Each row is a point on a tangle of strands that fork, close into loops and nearly touch. The rows are in no order.
Two points are linked if the straight distance between their rows is under 142.
Z_158: -36,32,-28,18,-7,-44,52,1,31,-45,-22,21,21,-71,-4,5,-38,56,22,3,-35,-13,-25,-38,-9,2,5,25,-69,8,1,0,-10,20,-3,15,28,-50,30,-18,45,25,8,-40,19,20,17,1,-13,-38,15,58,25,-6,21,44
Z_110: -6,-3,10,1,28,54,-60,5,3,58,30,-29,6,15,21,0,22,2,-21,-15,24,31,1,43,-6,-13,10,-12,28,11,10,24,-17,3,-11,-1,-16,1,-11,3,-9,2,-40,-1,-2,-11,-3,2,44,33,-14,-46,-39,-6,20,-13
Z_943: 17,-58,21,-49,6,37,-56,-7,-10,46,61,29,22,49,-7,-2,16,-38,7,31,79,-4,18,-62,-7,-26,-29,-36,42,-5,-58,-34,-12,4,46,-20,-29,25,44,-26,-19,-40,-3,48,-22,2,24,2,25,62,25,9,-3,-22,-33,-13
Z_213: 24,-35,24,10,-1,5,15,-2,-12,24,3,15,20,3,6,-8,2,-3,-40,-23,36,-26,23,-11,3,13,-27,-13,53,-28,-17,-41,-5,-28,-2,-22,-38,3,-20,-1,-15,-35,15,24,1,1,-8,-26,30,22,-4,-13,7,-2,10,-20
Z_952: -31,14,6,6,9,29,-52,1,8,46,56,-32,-5,-21,0,-5,-1,6,-17,-4,10,31,-20,58,-9,-4,32,-20,2,9,4,59,-24,16,-31,27,-23,8,-8,-12,-14,30,-45,-17,-12,-17,-22,12,11,17,-33,-43,-33,2,32,10
Z_109: 32,-21,15,-18,-11,-20,9,2,-19,-45,-35,10,18,75,-35,-7,-16,-24,4,23,-12,-26,29,-50,-8,8,-37,13,-1,-17,-3,-44,55,-1,28,-25,2,24,25,6,-13,-23,56,39,-25,15,23,11,-25,-8,17,21,32,3,-29,-20
Z_245: 30,-53,37,-43,-12,-7,-55,14,-29,29,37,18,42,23,7,6,25,-45,19,19,78,-3,2,-80,-32,-27,-33,-24,27,-12,-56,-26,10,19,32,-8,-21,46,53,-12,-28,-6,-1,57,-10,-12,34,4,0,54,26,3,7,8,-37,-24
Z_25: 1,-9,-2,18,-47,-21,49,10,-4,25,1,7,-63,-49,12,-31,13,-6,19,15,-26,-16,12,96,20,22,13,6,8,-4,-20,5,-22,-40,-6,9,-8,26,-26,6,5,52,18,-18,40,-17,-54,8,-32,-65,-18,-28,-10,-1,-14,21
Z_248: 2,30,9,21,20,42,-4,-10,7,17,6,-42,-35,45,12,-1,32,-25,-1,-34,-19,39,-14,79,2,24,22,5,18,30,53,37,24,1,-25,6,7,-2,-43,36,-9,39,-32,-18,-1,-21,-21,4,-11,-3,-19,-61,-49,9,-9,-24
Z_458: -44,7,-4,32,10,-21,21,-18,32,10,22,12,86,-73,11,16,-20,60,-14,-54,19,15,-22,-27,-9,-10,4,-2,3,-12,24,1,-40,21,-52,0,-13,-82,-1,-29,-12,-18,-27,-17,2,27,19,-36,53,47,-11,45,10,1,95,44
Z_886: 50,-43,33,-1,5,-9,36,0,-10,-13,-59,-1,-1,7,57,39,52,-6,-10,-43,43,7,-6,-18,-6,-16,8,29,50,-8,27,-43,26,-42,11,-13,0,5,-38,43,12,-36,0,39,25,-11,1,-30,-2,28,26,21,1,16,21,-36
Z_99: -12,-11,13,1,-36,-18,-30,43,-11,61,54,-9,-15,-54,19,-17,5,-7,2,22,-6,12,-21,55,-25,-11,19,-36,-7,7,-37,48,-46,0,-21,51,-7,46,11,3,-18,67,-30,-8,29,-26,-24,23,-20,-14,-24,-22,-23,38,-20,10
Z_200: 21,-8,0,5,-56,-46,45,15,6,-34,-27,30,-38,-29,-16,-20,-14,20,27,42,-44,-41,21,-3,10,16,-8,16,-35,-10,-57,-33,-22,2,32,0,16,20,20,-17,27,7,49,-17,15,17,-21,36,-35,-59,8,29,33,-13,-42,34
Z_13: 11,-12,-1,4,-24,-6,13,22,-3,44,28,-2,-64,-39,22,-21,30,-29,34,12,-23,3,-12,91,13,16,21,-9,7,15,-15,27,-22,-14,-10,17,-3,31,-25,18,2,48,-13,-24,39,-35,-58,10,-46,-42,-21,-38,-14,14,-43,-3
Z_67: 55,-19,-1,3,7,21,-34,15,-19,43,-27,-36,-11,43,4,-38,-18,36,-54,13,-26,-3,40,64,2,0,23,3,33,-50,-2,-17,-3,-46,22,-8,-19,33,-45,0,-7,-67,13,38,-1,30,6,-24,27,4,-28,-48,-20,-6,61,-20
Z_423: 28,-1,1,-2,-29,-65,23,20,0,-22,-56,-3,26,-53,16,7,-21,42,19,11,-19,-1,0,-19,-21,-5,20,18,-30,-16,-20,-15,-14,8,19,13,32,20,16,-2,35,1,13,13,28,21,11,23,-36,-46,3,54,23,10,34,40
Z_557: 12,5,24,7,6,28,4,-12,-14,-2,1,-24,-36,67,-2,4,30,-58,1,-22,7,21,-10,39,5,20,-9,-6,21,21,24,26,56,6,-22,6,-2,11,-23,39,-30,48,-27,6,-8,-23,-2,16,-9,20,11,-53,-35,19,-46,-51
Z_107: 18,4,-9,-16,33,66,-82,4,4,45,50,-29,-41,51,-11,2,24,-25,19,23,13,10,-1,35,4,2,10,-18,-16,16,-17,39,-19,15,20,-13,7,22,3,-8,1,-6,-11,-21,-25,-17,-5,46,5,20,-8,-54,-25,-15,-36,-13
Z_361: 18,-5,15,3,-12,30,-31,20,-10,64,51,-12,-59,-3,17,-16,18,-36,29,12,1,3,-17,78,8,13,21,-24,6,3,-17,30,-23,2,-3,9,-20,33,-16,12,-10,31,-14,-23,12,-35,-52,23,-16,-9,-19,-48,-25,6,-44,-14
Z_42: 25,-62,13,-23,12,12,7,-11,-21,-3,1,30,-13,6,39,49,61,-54,22,-22,76,-8,-5,-70,21,-29,-6,19,48,13,-13,-47,10,-11,34,-23,-2,16,2,16,7,-38,4,27,10,-38,-22,-31,-2,43,45,26,24,-11,-35,-31
Z_537: -44,42,-11,2,39,0,29,-12,18,-60,5,8,-20,-18,9,58,34,-23,46,-17,10,12,-39,-70,-2,-26,-5,19,-28,50,56,22,16,21,-9,4,38,-13,22,1,15,16,-31,-29,10,-30,5,-5,-8,5,39,39,18,-8,-56,4
Z_772: 21,-7,27,-13,-32,-39,-48,58,-17,62,32,-15,-20,-47,50,-5,21,-29,15,10,13,14,-23,50,-30,-21,8,-22,-5,8,-44,49,-33,12,17,43,-3,71,14,26,-17,48,-38,13,47,-40,-9,41,-43,-2,-8,-26,-26,50,-28,-9
Z_142: 13,-9,18,3,3,15,-45,3,-12,39,1,-25,24,3,10,-9,-4,19,-37,-5,9,16,2,21,-32,-13,13,-9,18,-14,5,-1,-6,-8,-8,13,-11,15,-2,0,-10,-4,-16,20,-8,16,13,-4,21,24,-19,-23,-14,10,42,0
Z_300: 13,32,-25,11,-36,-29,15,-1,-11,-27,-65,-7,0,36,-30,-65,-61,20,-46,27,-71,-14,56,37,2,27,-5,8,-24,-41,-33,-22,22,-11,16,11,2,2,-17,8,13,-13,47,26,-18,48,26,3,-8,-56,-33,2,2,-3,28,-1
Z_377: -39,-7,-1,30,-68,-38,55,13,1,25,7,11,-37,-88,-8,-35,-8,10,13,15,-42,-3,-7,101,16,25,18,8,-12,4,-33,15,-47,-29,-39,29,-13,-5,-15,-3,-5,70,-8,-34,66,-14,-43,-11,-20,-71,-30,-20,-5,14,12,39
Z_103: 11,-1,3,7,-47,-49,53,-1,-7,-41,-32,20,-5,5,-21,-23,-28,5,-1,29,-39,-26,22,-13,0,29,-16,7,-20,-17,-28,-34,13,1,7,0,0,11,-1,5,10,2,50,7,-13,19,4,27,-33,-51,-5,31,24,-2,-31,13
Z_226: -18,-8,12,-2,13,24,4,-23,0,-4,32,14,-8,9,-6,26,28,-43,15,-23,41,5,-13,-18,17,4,-13,-4,25,31,20,10,5,13,-17,-7,-9,-3,6,9,-21,15,-23,0,-4,-27,-21,-2,5,34,22,-23,-1,-10,-31,-14
Z_352: -5,-6,-2,-22,21,57,-62,12,0,75,74,-13,-57,12,22,13,42,-44,33,12,30,16,-28,33,5,-11,10,-25,-8,20,-21,41,-38,17,18,-8,-8,34,0,1,12,17,-18,-35,-6,-41,-40,28,-10,21,1,-51,-29,-1,-52,-14
Z_935: 15,-40,14,-48,33,74,-45,-23,1,45,56,19,0,69,0,16,33,-41,14,14,78,12,8,-31,5,-27,-18,-32,46,15,-41,-23,0,-7,33,-37,-26,6,14,-6,-17,-36,-7,29,-24,-14,8,-11,50,65,23,-30,-17,-36,-26,-24
Z_986: 10,-38,-12,-29,1,-41,23,16,-11,-18,25,40,-42,-47,35,31,37,-37,46,1,41,-32,-4,-76,29,-22,-11,17,-5,23,-23,-38,-29,-6,41,-15,3,26,14,-11,24,-23,34,-33,31,-50,-51,12,-50,-11,44,56,54,-5,-63,7
Z_119: -44,40,-20,3,55,21,-22,-20,28,-26,17,-3,17,7,-17,32,-9,19,12,4,-5,-3,-26,-51,-7,-20,9,2,-28,27,43,36,-11,32,1,-1,16,-41,23,-13,15,0,-29,-32,-31,0,18,18,6,25,10,13,10,-15,-4,20
Z_156: 17,-26,34,-4,1,3,14,-8,-23,-16,-12,12,11,52,-20,2,0,-52,-15,-20,28,-4,11,-11,-14,19,-34,-17,45,2,0,-10,58,-7,-19,-4,-22,20,9,22,-33,19,-4,40,-17,-3,13,-10,6,26,13,-23,-16,10,-30,-34
Z_871: -32,71,-21,26,6,-4,18,-9,32,-27,-37,-31,21,-58,-3,-4,-39,77,-11,0,-55,26,-25,42,-4,-1,37,13,-54,18,52,52,-3,11,-31,28,22,-42,4,1,13,39,-18,-25,18,14,35,10,9,-31,-21,10,-26,9,72,40
Z_98: 18,-35,5,-41,37,34,-6,-15,0,-25,-5,20,4,40,24,56,66,-30,23,5,63,5,-8,-80,-3,-36,-10,27,18,19,17,-37,12,0,47,-36,22,-7,8,0,6,-49,3,25,-8,-22,2,-22,6,42,51,27,17,-28,-31,-27
Z_84: -11,38,-5,40,-24,17,-3,-7,-4,24,-16,-28,8,13,9,-29,-17,10,-51,-21,-36,38,7,101,6,34,16,9,38,-16,30,30,8,-24,-52,12,-28,-8,-41,21,-31,29,-22,4,5,8,1,-26,18,-12,-52,-47,-41,25,43,-16
Z_762: -37,36,-20,0,19,24,-56,6,13,32,49,-34,5,-25,-10,-11,-10,43,-23,21,-23,8,-24,34,-8,-23,45,-23,-28,15,14,55,-39,20,-38,34,-8,-24,11,-21,1,31,-41,-37,-18,9,2,12,20,6,-49,-20,-19,0,51,30
Z_670: 23,-30,53,-29,-24,-20,-47,31,-28,13,18,3,24,46,-5,7,23,-75,2,-3,57,-14,-13,-55,-26,-9,-40,-30,17,-1,-36,1,33,30,9,15,-15,55,42,12,-48,36,-16,68,-5,-14,24,8,-7,42,25,-4,5,23,-69,-38
Z_895: 11,5,-14,-12,-53,-80,30,32,3,-42,-37,9,18,-59,4,8,-16,37,40,40,-31,-15,-16,-47,-24,-13,-2,18,-83,-8,-48,-11,-24,17,34,18,34,16,47,-10,41,35,34,-5,34,27,26,44,-41,-66,13,78,44,-2,-3,52
Z_831: -56,-3,7,3,9,-21,39,-19,8,-37,22,37,24,-35,5,53,28,-43,28,-50,74,-22,-33,-87,3,-2,-31,5,22,45,34,-7,16,20,-25,6,10,-30,23,-3,-16,1,-30,-5,17,-30,-3,-37,-3,34,47,37,29,-10,-39,-1
Z_321: 11,21,-6,5,-11,-36,24,4,-2,-22,-40,6,7,-36,7,-5,-25,34,-10,3,-28,11,8,18,-15,6,18,19,-22,-12,18,5,5,-8,-9,20,7,1,-3,11,19,12,2,-4,1,12,7,8,-17,-36,-8,32,0,12,24,28
Z_46: -35,16,-12,5,9,-37,60,-9,10,-63,-12,26,6,-37,2,49,14,-24,40,-27,27,-10,-31,-85,10,1,-21,25,-23,32,41,-9,19,18,-32,-9,24,-28,17,-6,6,14,-3,-22,14,-23,-8,-21,-8,4,53,66,45,-9,-45,5
Z_907: 39,-14,10,-10,7,18,-46,6,-12,28,1,-14,5,45,-11,-20,-8,-2,-17,18,10,3,18,16,-12,-1,-10,-16,10,-9,-12,-10,8,-3,20,-4,-1,32,6,-3,-17,-8,6,26,-21,15,19,15,4,11,-8,-31,-16,3,-5,-9
Z_133: -18,60,-17,35,1,33,-14,-24,17,6,-20,-41,-6,24,-13,-25,-29,18,-37,2,-63,31,6,100,13,16,25,21,-14,3,55,52,17,-4,-27,16,2,-17,-40,23,-9,24,-8,-20,-14,14,15,-7,19,-26,-51,-48,-45,19,44,-5
Z_546: 25,-11,-13,24,9,20,15,-7,-10,17,-41,-4,-5,28,15,-22,-17,44,-66,-24,-20,-17,48,47,27,25,16,6,56,-56,4,-38,2,-44,11,-37,-16,-9,-55,3,-10,-80,19,30,2,33,7,-50,41,9,-31,-32,-14,-13,66,-9
Z_450: -33,-3,-2,8,-12,-43,49,1,17,-35,1,22,22,-54,-5,28,-10,9,19,-30,17,-8,-16,-58,8,1,-15,5,-5,25,16,-12,-9,24,-29,-7,8,-35,7,-16,17,15,-2,-20,18,-6,-18,-11,-12,-9,29,47,40,-7,-7,12
Z_688: 5,25,-33,17,-32,-21,35,-7,5,-18,-40,3,-17,-4,-15,-47,-46,39,-25,21,-68,-6,48,67,22,24,13,17,-7,-41,-11,-11,-5,-20,-1,-1,-3,-8,-33,5,16,-10,36,0,-12,26,-2,-6,0,-60,-36,-12,6,-7,33,15
Z_720: 7,0,18,7,-19,24,-7,8,-15,39,38,-10,-44,34,0,-24,29,-64,15,-3,2,12,-8,55,10,22,-14,-32,28,14,-8,17,20,-5,-21,7,-22,30,-15,26,-29,47,-13,7,-2,-26,-29,6,-19,4,-13,-57,-29,23,-56,-38
Z_214: 43,-74,15,-13,0,-12,27,14,-21,12,-3,32,-13,-32,43,30,44,-30,5,-31,53,-29,14,-41,23,-15,-11,7,51,-8,-26,-67,-12,-43,36,-22,-12,25,-11,5,15,-55,20,21,37,-26,-40,-19,-5,18,26,28,27,4,-3,-8
Z_120: -12,31,-14,-13,42,-9,9,7,4,-56,-2,-9,-35,-12,39,73,67,-28,56,-14,20,12,-25,-85,4,-45,-7,35,-12,47,50,14,4,8,19,6,51,15,15,22,25,-17,-13,-14,27,-46,-14,-2,-30,4,71,42,34,-1,-58,-19
Z_530: 28,4,-16,17,-14,5,-31,11,-15,28,-12,-17,-31,46,-19,-68,-38,6,-49,20,-59,-8,57,86,14,23,9,-6,18,-55,-27,-3,-4,-38,6,3,-12,41,-32,0,1,-31,23,21,-4,19,6,-17,6,-29,-43,-50,-13,-5,28,-22
Z_801: -63,38,-39,26,35,4,26,-21,33,-20,16,8,30,-73,8,15,-27,76,8,-22,-22,13,-29,-5,15,-4,33,0,-42,11,49,32,-33,23,-40,0,8,-76,4,-20,22,-1,-19,-64,7,18,5,-13,28,4,-7,34,9,-10,65,52
Z_936: -24,1,-7,50,-53,-27,44,2,-9,33,12,11,-14,-76,7,-40,-26,18,-24,-4,-21,1,12,92,24,28,24,-2,32,-22,-18,6,-31,-33,-65,16,-38,-12,-34,0,-15,33,-4,-20,44,-9,-50,-29,3,-43,-33,-19,-7,5,32,21
Z_208: 27,-29,13,-28,32,64,-49,-15,-12,25,7,-2,5,86,-11,-9,13,-22,-14,13,52,17,4,-2,-8,-18,-15,-13,28,9,-20,-20,26,-8,24,-20,-2,14,9,3,-19,-23,-5,41,-25,5,26,-5,36,51,16,-42,-24,-20,-22,-33
Z_411: -22,20,-34,-8,-6,-4,24,-23,20,-50,1,21,-11,10,-40,-10,-39,17,36,38,-49,-31,-4,-54,18,15,-13,8,-57,4,-12,-13,-7,15,11,-12,7,-32,24,-26,28,0,51,-48,-30,26,-2,22,-10,-42,-4,33,35,-26,-30,27
Z_508: 5,4,-35,-17,6,12,-24,-9,7,-26,-9,1,6,35,-47,-18,-52,25,11,59,-51,-31,24,-42,7,6,-16,-9,-55,-7,-14,-11,-2,21,33,-27,22,-9,20,-34,30,-33,58,-27,-60,31,17,29,-10,-29,-4,6,30,-27,-13,14
Z_646: 17,-27,-13,12,22,36,32,-19,-2,3,-30,22,-2,54,-8,-28,-5,22,-29,-16,1,-34,43,5,24,30,-21,-5,49,-41,-9,-45,5,-44,25,-56,-22,-21,-39,-19,-1,-92,24,24,-10,36,4,-53,43,22,3,-9,10,-24,30,-15
Z_175: 27,-59,15,-2,18,12,38,-16,2,0,-21,38,6,25,7,1,20,4,-15,-26,33,-35,27,-31,12,7,-16,-6,65,-36,-23,-73,11,-33,23,-52,-15,-2,-26,-7,-1,-79,28,28,-1,20,-1,-45,24,15,16,12,34,-24,17,-15
Z_211: 18,-7,-11,-34,-33,-59,14,29,5,-33,-18,16,-32,-30,10,9,3,12,54,51,-28,-27,-5,-55,0,-13,-19,12,-55,8,-39,-25,-27,19,47,3,30,31,36,-14,38,7,49,-3,18,-3,-1,49,-53,-54,34,52,49,-1,-45,37
Z_58: -41,-11,9,5,5,-18,-1,-9,21,38,34,0,71,-95,35,18,5,32,-8,-55,47,5,-25,-29,-15,-32,25,-7,16,-10,-1,-4,-50,4,-18,20,-24,-47,12,-34,-11,-25,-47,-18,36,1,-1,-27,46,42,-17,35,2,-3,77,37
Z_930: -30,-22,10,-12,17,8,33,-20,-7,-14,40,39,-4,-11,-7,44,32,-67,29,-21,69,-9,-24,-72,16,-4,-31,-5,20,41,8,0,11,-3,-16,-6,-11,-19,25,1,-15,6,-10,0,6,-37,-34,-9,0,35,37,-3,26,-19,-59,-13
Z_828: 12,-16,19,-2,-25,-25,37,-13,-7,-48,-25,14,0,86,-58,-40,-40,-43,-29,8,-25,-40,41,-40,13,47,-57,-17,14,-43,-32,-49,60,-5,2,-17,-25,21,6,8,-19,-6,60,34,-35,26,28,4,-5,-3,-5,2,24,0,-38,-28
Z_777: 16,0,-13,5,-9,-11,32,-6,7,-33,-42,17,-9,1,-17,-13,-27,26,0,7,-31,-9,27,6,10,22,6,20,-5,-20,4,-24,2,-5,3,-7,5,-9,-19,-3,22,-19,36,-10,-15,16,-13,7,-11,-38,-5,18,17,-6,1,8
Z_52: -46,35,-34,4,49,11,-17,-16,37,-15,27,-11,34,-61,-14,13,-33,79,7,13,-38,-4,-23,-38,2,-33,30,3,-65,5,21,41,-50,35,-16,6,18,-60,21,-33,37,-14,-18,-59,-17,22,28,10,17,-2,-21,45,6,-6,60,50
Z_372: -49,25,-34,0,-32,-26,74,-18,23,-59,-1,42,-27,-32,-31,-2,-23,12,41,36,-39,-39,-13,-57,22,23,-30,14,-67,17,-15,-12,-15,22,-1,-10,3,-37,26,-30,35,34,55,-59,-9,24,-26,14,-18,-43,22,42,29,-25,-50,43
Z_80: 37,-5,13,-22,8,16,-61,16,-13,0,-24,-27,19,78,-16,-7,11,-17,-1,26,0,3,-2,-12,-34,-11,-9,7,-15,9,0,1,34,23,29,-8,24,21,21,3,-14,-17,8,28,-38,1,34,30,-16,21,6,-13,-9,10,-13,-17
Z_406: 7,16,-9,-2,2,52,-79,14,-2,41,33,-50,-27,74,-26,-33,-10,-19,-4,42,-24,18,2,76,-7,15,5,-14,-21,2,-5,40,-2,13,-4,14,-6,33,-11,-4,-20,25,-9,-10,-30,2,4,36,-1,-7,-31,-69,-34,0,-25,-31
Z_926: -32,13,-8,-3,23,-8,-18,-12,21,-9,34,-2,49,-43,-6,15,-19,35,1,-8,6,-2,-16,-54,-5,-32,15,-11,-23,14,17,15,-26,29,-10,11,8,-39,22,-35,7,-15,-24,-30,-21,7,19,4,9,20,-9,23,18,-12,35,36
Z_136: -9,26,-36,-10,57,59,-8,-23,17,-25,-25,-15,-19,37,-11,17,-1,25,6,2,-20,2,14,8,19,9,22,31,-17,16,50,-3,1,-2,14,-36,25,-46,-25,1,26,-55,15,-39,-34,12,-5,1,13,10,-1,-11,6,-20,19,-6
Z_241: -13,3,9,13,-17,-9,26,-20,-2,-31,-32,17,21,54,-62,-53,-66,-8,-45,-14,-19,-22,43,-4,11,40,-46,-28,25,-48,-26,-38,44,-5,-21,-8,-24,-2,-6,1,-27,-10,39,36,-25,39,35,-25,12,-6,-26,-11,3,6,7,-17
Z_324: 13,-15,48,4,-18,-5,24,-9,-24,-12,-7,-8,2,64,-11,5,23,-81,-15,-30,23,17,-9,17,-4,30,-43,-24,42,9,8,10,78,5,-38,5,-24,29,-10,36,-52,62,-20,46,-7,-17,15,7,2,15,16,-35,-36,20,-55,-54
Z_24: -24,-7,16,-2,1,2,-17,-5,6,36,25,-1,44,-47,7,8,-4,22,-17,-20,19,5,-11,-12,-5,-16,9,-10,13,4,-5,-5,-31,10,-9,9,-18,-20,12,-14,-9,-6,-31,-3,6,9,-2,-4,27,29,-7,5,-2,-8,46,13
Z_494: -2,-29,-15,9,-17,-53,62,-3,13,-11,3,51,-13,-85,-7,-8,-13,21,10,-8,1,-31,19,-16,25,18,8,11,-3,-2,-30,-37,-44,-3,-5,-4,-2,-20,-2,-23,24,-29,17,-33,25,-1,-48,-17,-15,-45,8,39,47,-16,5,28
Z_218: -29,23,-24,-9,61,52,-3,-27,17,-42,-14,16,10,27,-18,34,11,12,23,-5,0,4,-12,-43,12,-3,3,19,-23,26,59,6,10,23,11,-34,26,-52,0,-20,7,-43,-5,-33,-39,10,10,-1,27,28,25,12,12,-23,5,11
Z_310: 51,-58,20,8,0,-9,35,9,-8,14,-38,17,5,-44,55,11,39,21,-12,-39,35,1,9,-4,10,-14,14,20,57,-20,0,-51,-13,-49,20,-21,-8,3,-34,6,17,-66,7,17,36,-5,-24,-33,4,16,9,21,6,10,42,-2
Z_593: 30,0,-37,-4,43,42,-8,-16,2,-6,-34,-12,-14,45,-7,1,-13,26,-18,12,-25,-19,43,17,26,-5,21,36,12,-28,24,-20,-8,-16,47,-45,13,-15,-40,-7,25,-107,27,-12,-27,24,-2,-11,21,4,2,-14,16,-29,29,-4
Z_978: -67,20,-36,25,23,-19,36,-30,40,-31,5,22,65,-69,-11,6,-27,61,3,-38,-8,3,-18,-41,2,2,8,-5,-27,-21,22,2,-23,32,-35,-11,6,-102,5,-34,0,-25,-5,-42,-5,42,15,-28,36,25,-11,66,21,-2,75,46
Z_891: 15,-38,5,-9,-13,-68,72,13,-20,-36,0,35,-37,-69,47,31,45,-46,49,-15,35,-22,-12,-39,26,-22,-1,31,4,28,-9,-30,0,-25,21,13,15,27,6,30,27,9,10,-8,59,-47,-54,-9,-55,-20,42,56,42,11,-55,-4
Z_247: 6,17,-7,12,-28,11,-44,17,-16,38,20,-20,-33,43,-26,-63,-26,-1,-24,43,-46,6,22,68,5,15,5,-22,-7,-33,-26,27,-10,-11,-20,17,-15,39,-18,-6,-21,12,10,-1,-21,10,11,13,-4,-24,-54,-56,-31,0,1,-17
Z_519: -22,80,-32,10,13,-13,14,-17,23,-53,-56,-23,46,-29,-11,6,-42,61,-12,0,-55,23,-18,-5,-24,-4,23,24,-61,13,61,37,19,26,1,25,40,-51,13,10,26,21,-8,-8,-9,26,58,1,11,-22,-19,29,-15,6,71,29
Z_343: 11,-1,7,-25,12,-3,-20,-2,-2,-54,-20,7,11,55,-36,18,2,-30,16,32,2,-17,-4,-82,-8,-9,-21,20,-26,7,19,-27,38,22,24,-31,27,10,30,-13,1,-13,33,20,-37,9,25,26,-24,7,31,40,28,-12,-47,-2
Z_289: 24,-8,35,-25,-5,-6,-58,35,-16,10,-10,-29,21,64,-6,-1,2,-38,2,13,31,12,4,-24,-40,-14,-32,-18,-4,4,-13,20,43,29,23,3,11,57,30,5,-36,36,-15,54,-29,-5,45,34,-6,27,21,-8,-13,33,-42,-45
Z_63: 15,13,-9,-6,40,54,-8,-14,5,-4,-18,-20,-2,62,-11,8,15,-4,-12,-8,10,3,8,24,5,10,8,11,21,17,43,5,27,-12,21,-29,13,-25,-14,6,-7,-32,-7,-2,-32,11,8,-10,26,30,11,-37,-8,-17,18,-13
Z_229: 26,5,12,-28,52,66,-59,-12,4,20,-11,-30,22,76,-11,10,16,0,-17,0,34,34,9,17,-31,-27,14,2,17,10,23,-4,19,2,33,-22,13,-6,-11,-4,-10,-34,-18,38,-30,19,33,-8,49,52,12,-36,-30,-13,28,-27
Z_330: -33,53,-48,4,10,-22,21,-21,25,-55,-44,0,31,-29,-26,-3,-56,67,12,15,-59,-2,-10,-32,-4,7,2,27,-79,0,18,11,-2,31,2,10,28,-60,16,-10,47,10,23,-28,-17,43,41,8,2,-44,-10,53,15,-10,36,51
Z_440: 2,-16,-1,15,4,-34,43,-5,5,-11,-8,16,-5,-67,20,19,10,14,21,-17,21,-12,-12,-28,16,3,10,15,6,13,5,-20,-19,-7,0,-8,16,-13,-8,-5,23,-13,7,-28,37,-23,-38,-5,-19,-12,12,42,27,-3,3,18
Z_997: -46,17,-28,5,-31,-53,75,-2,29,-59,6,36,-16,-71,-12,20,-14,24,52,17,-34,-33,-34,-60,10,4,-18,14,-76,29,-11,-16,-20,17,0,3,23,-34,46,-22,35,39,18,-54,32,1,-12,1,-33,-42,31,54,31,-20,-24,55
Z_192: 41,-13,45,-3,-33,-31,-51,39,-28,50,15,-25,1,-4,32,-2,22,-28,-14,-3,20,9,-10,29,-28,-4,2,-26,15,-8,-25,24,-3,9,12,38,-10,58,12,32,-32,37,-32,35,24,-18,-2,25,-29,6,-1,-8,-24,46,-22,-25
Z_225: 18,12,-6,9,-31,-20,-33,14,-17,-3,-24,-8,29,36,-41,-57,-73,23,-51,22,-53,-13,46,22,-15,14,-15,-18,-14,-67,-35,-20,17,-9,3,25,-11,24,-1,-10,-1,-23,39,43,-23,49,43,-2,0,-22,-42,-5,-8,5,26,-6
Z_470: -38,21,12,7,-8,5,-45,20,-6,52,57,-26,6,-32,-2,-10,0,-9,-4,-6,-6,30,-27,47,-17,-1,20,-46,-21,15,5,68,-13,18,-48,52,-15,12,15,3,-27,81,-42,-10,11,-21,-10,12,1,10,-31,-40,-50,22,-3,3
Z_778: -49,49,-30,-6,30,14,-39,6,21,3,45,-29,3,-51,-15,1,-34,66,3,30,-52,23,-31,6,-9,-33,44,-8,-67,11,5,69,-39,24,-28,37,8,-25,26,-34,22,24,-32,-53,-8,10,9,28,14,-16,-33,9,-22,4,57,43
Z_852: -16,43,-13,49,-37,1,10,3,3,30,12,-16,-26,-22,-4,-43,-24,15,-34,8,-58,18,22,104,13,37,27,0,20,-26,-6,31,-14,-21,-60,23,-32,-10,-33,10,-23,37,-6,-17,8,1,-22,-14,12,-31,-49,-42,-21,18,45,8
Z_558: 27,-10,-7,-28,42,-1,-10,2,-8,-53,-18,9,-18,16,41,61,63,-20,49,0,35,9,-10,-92,-13,-52,-11,39,-7,19,30,-7,12,12,47,-15,47,17,7,13,38,-37,3,5,15,-31,5,-8,-31,12,63,53,28,-12,-38,-15
Z_172: -6,-30,-6,-10,1,-9,13,6,-1,17,32,29,-26,-45,19,16,19,-25,40,-5,23,-21,-7,-28,22,-9,-9,2,8,29,-12,-22,-30,-2,15,-2,-6,16,9,-5,11,-4,5,-31,25,-43,-58,13,-32,-9,25,6,26,-5,-44,8
Z_577: 8,-34,28,11,-21,-4,27,3,-19,15,5,15,-2,14,-2,-4,8,-32,-28,-21,30,-16,11,20,14,16,-27,-27,60,-16,-20,-22,21,-37,-16,-4,-38,17,-11,26,-26,22,1,26,-2,-7,-9,-14,6,11,-7,-32,-7,10,-26,-35
Z_768: -2,6,12,10,-22,-8,-5,-4,-2,2,-25,-9,57,16,-35,-48,-57,31,-54,-5,-21,6,36,8,-20,21,-13,-25,18,-54,-27,-29,17,-9,-12,0,-23,-19,-10,-9,-18,-20,25,48,-18,47,42,-32,28,6,-40,-7,-4,15,57,-12
Z_827: 11,21,17,20,-12,8,-18,4,-15,29,-11,-41,-2,18,19,-11,5,-3,-31,-29,-7,38,-5,98,-14,17,18,-9,28,5,37,40,30,-19,-38,16,-11,16,-33,29,-27,44,-38,8,14,-11,1,-1,5,5,-23,-43,-68,30,18,-19
Z_8: 44,-1,39,-13,-6,5,-62,34,-26,43,-1,-41,21,51,9,6,9,-39,-14,0,7,32,-10,28,-43,-13,4,-19,10,-4,-6,29,26,13,4,27,4,53,7,16,-35,37,-44,42,-10,-11,25,24,-16,27,-2,-30,-36,38,-19,-45
Z_201: -23,66,-26,28,-14,2,-6,3,6,-6,-17,-32,-6,-19,0,-26,-34,52,-23,11,-72,38,-5,87,-11,8,35,5,-37,-3,22,59,1,-5,-37,36,15,-18,-14,14,3,58,-16,-20,12,19,21,9,7,-38,-46,-17,-29,16,66,30
Z_595: 16,-16,28,-11,17,31,-16,-2,-12,18,6,-2,4,25,28,41,51,-41,-5,-23,59,26,-21,-16,-11,-13,3,2,32,27,5,13,21,-2,12,-4,3,8,-2,20,-10,-1,-32,33,0,-29,0,-12,17,40,26,-24,-23,-5,-21,-28
Z_876: 23,-33,36,-5,17,21,6,-10,-17,6,-34,-3,10,41,44,44,57,-16,-16,-44,61,31,-22,-21,-8,-23,-3,14,62,20,28,-20,37,-33,9,-21,3,2,-22,32,-7,-18,-29,56,11,-18,5,-34,16,45,31,-1,-21,8,6,-39

How many points has the smallest loop of links through each point below? Write - if it is on no loop.
Z_324: 16
Z_537: 14
Z_670: 8
Z_321: 7
Z_25: 11
Z_926: 7
Z_218: 10
Z_192: 11

A piece is all that can be reached along the links. How many separate loops has the piece of each point below (a circle has one, a figure eight two, a Y none), and how many tips (points with one link)?
Z_907: loops 5, tips 1
Z_720: loops 2, tips 1
Z_321: loops 1, tips 1
Z_891: loops 1, tips 2

A tip is a point with one link. Name the tips that can be reached along the links from each point below, in the order of the rows.
Z_852: Z_508
Z_876: Z_494, Z_891
Z_119: Z_593
Z_777: Z_343
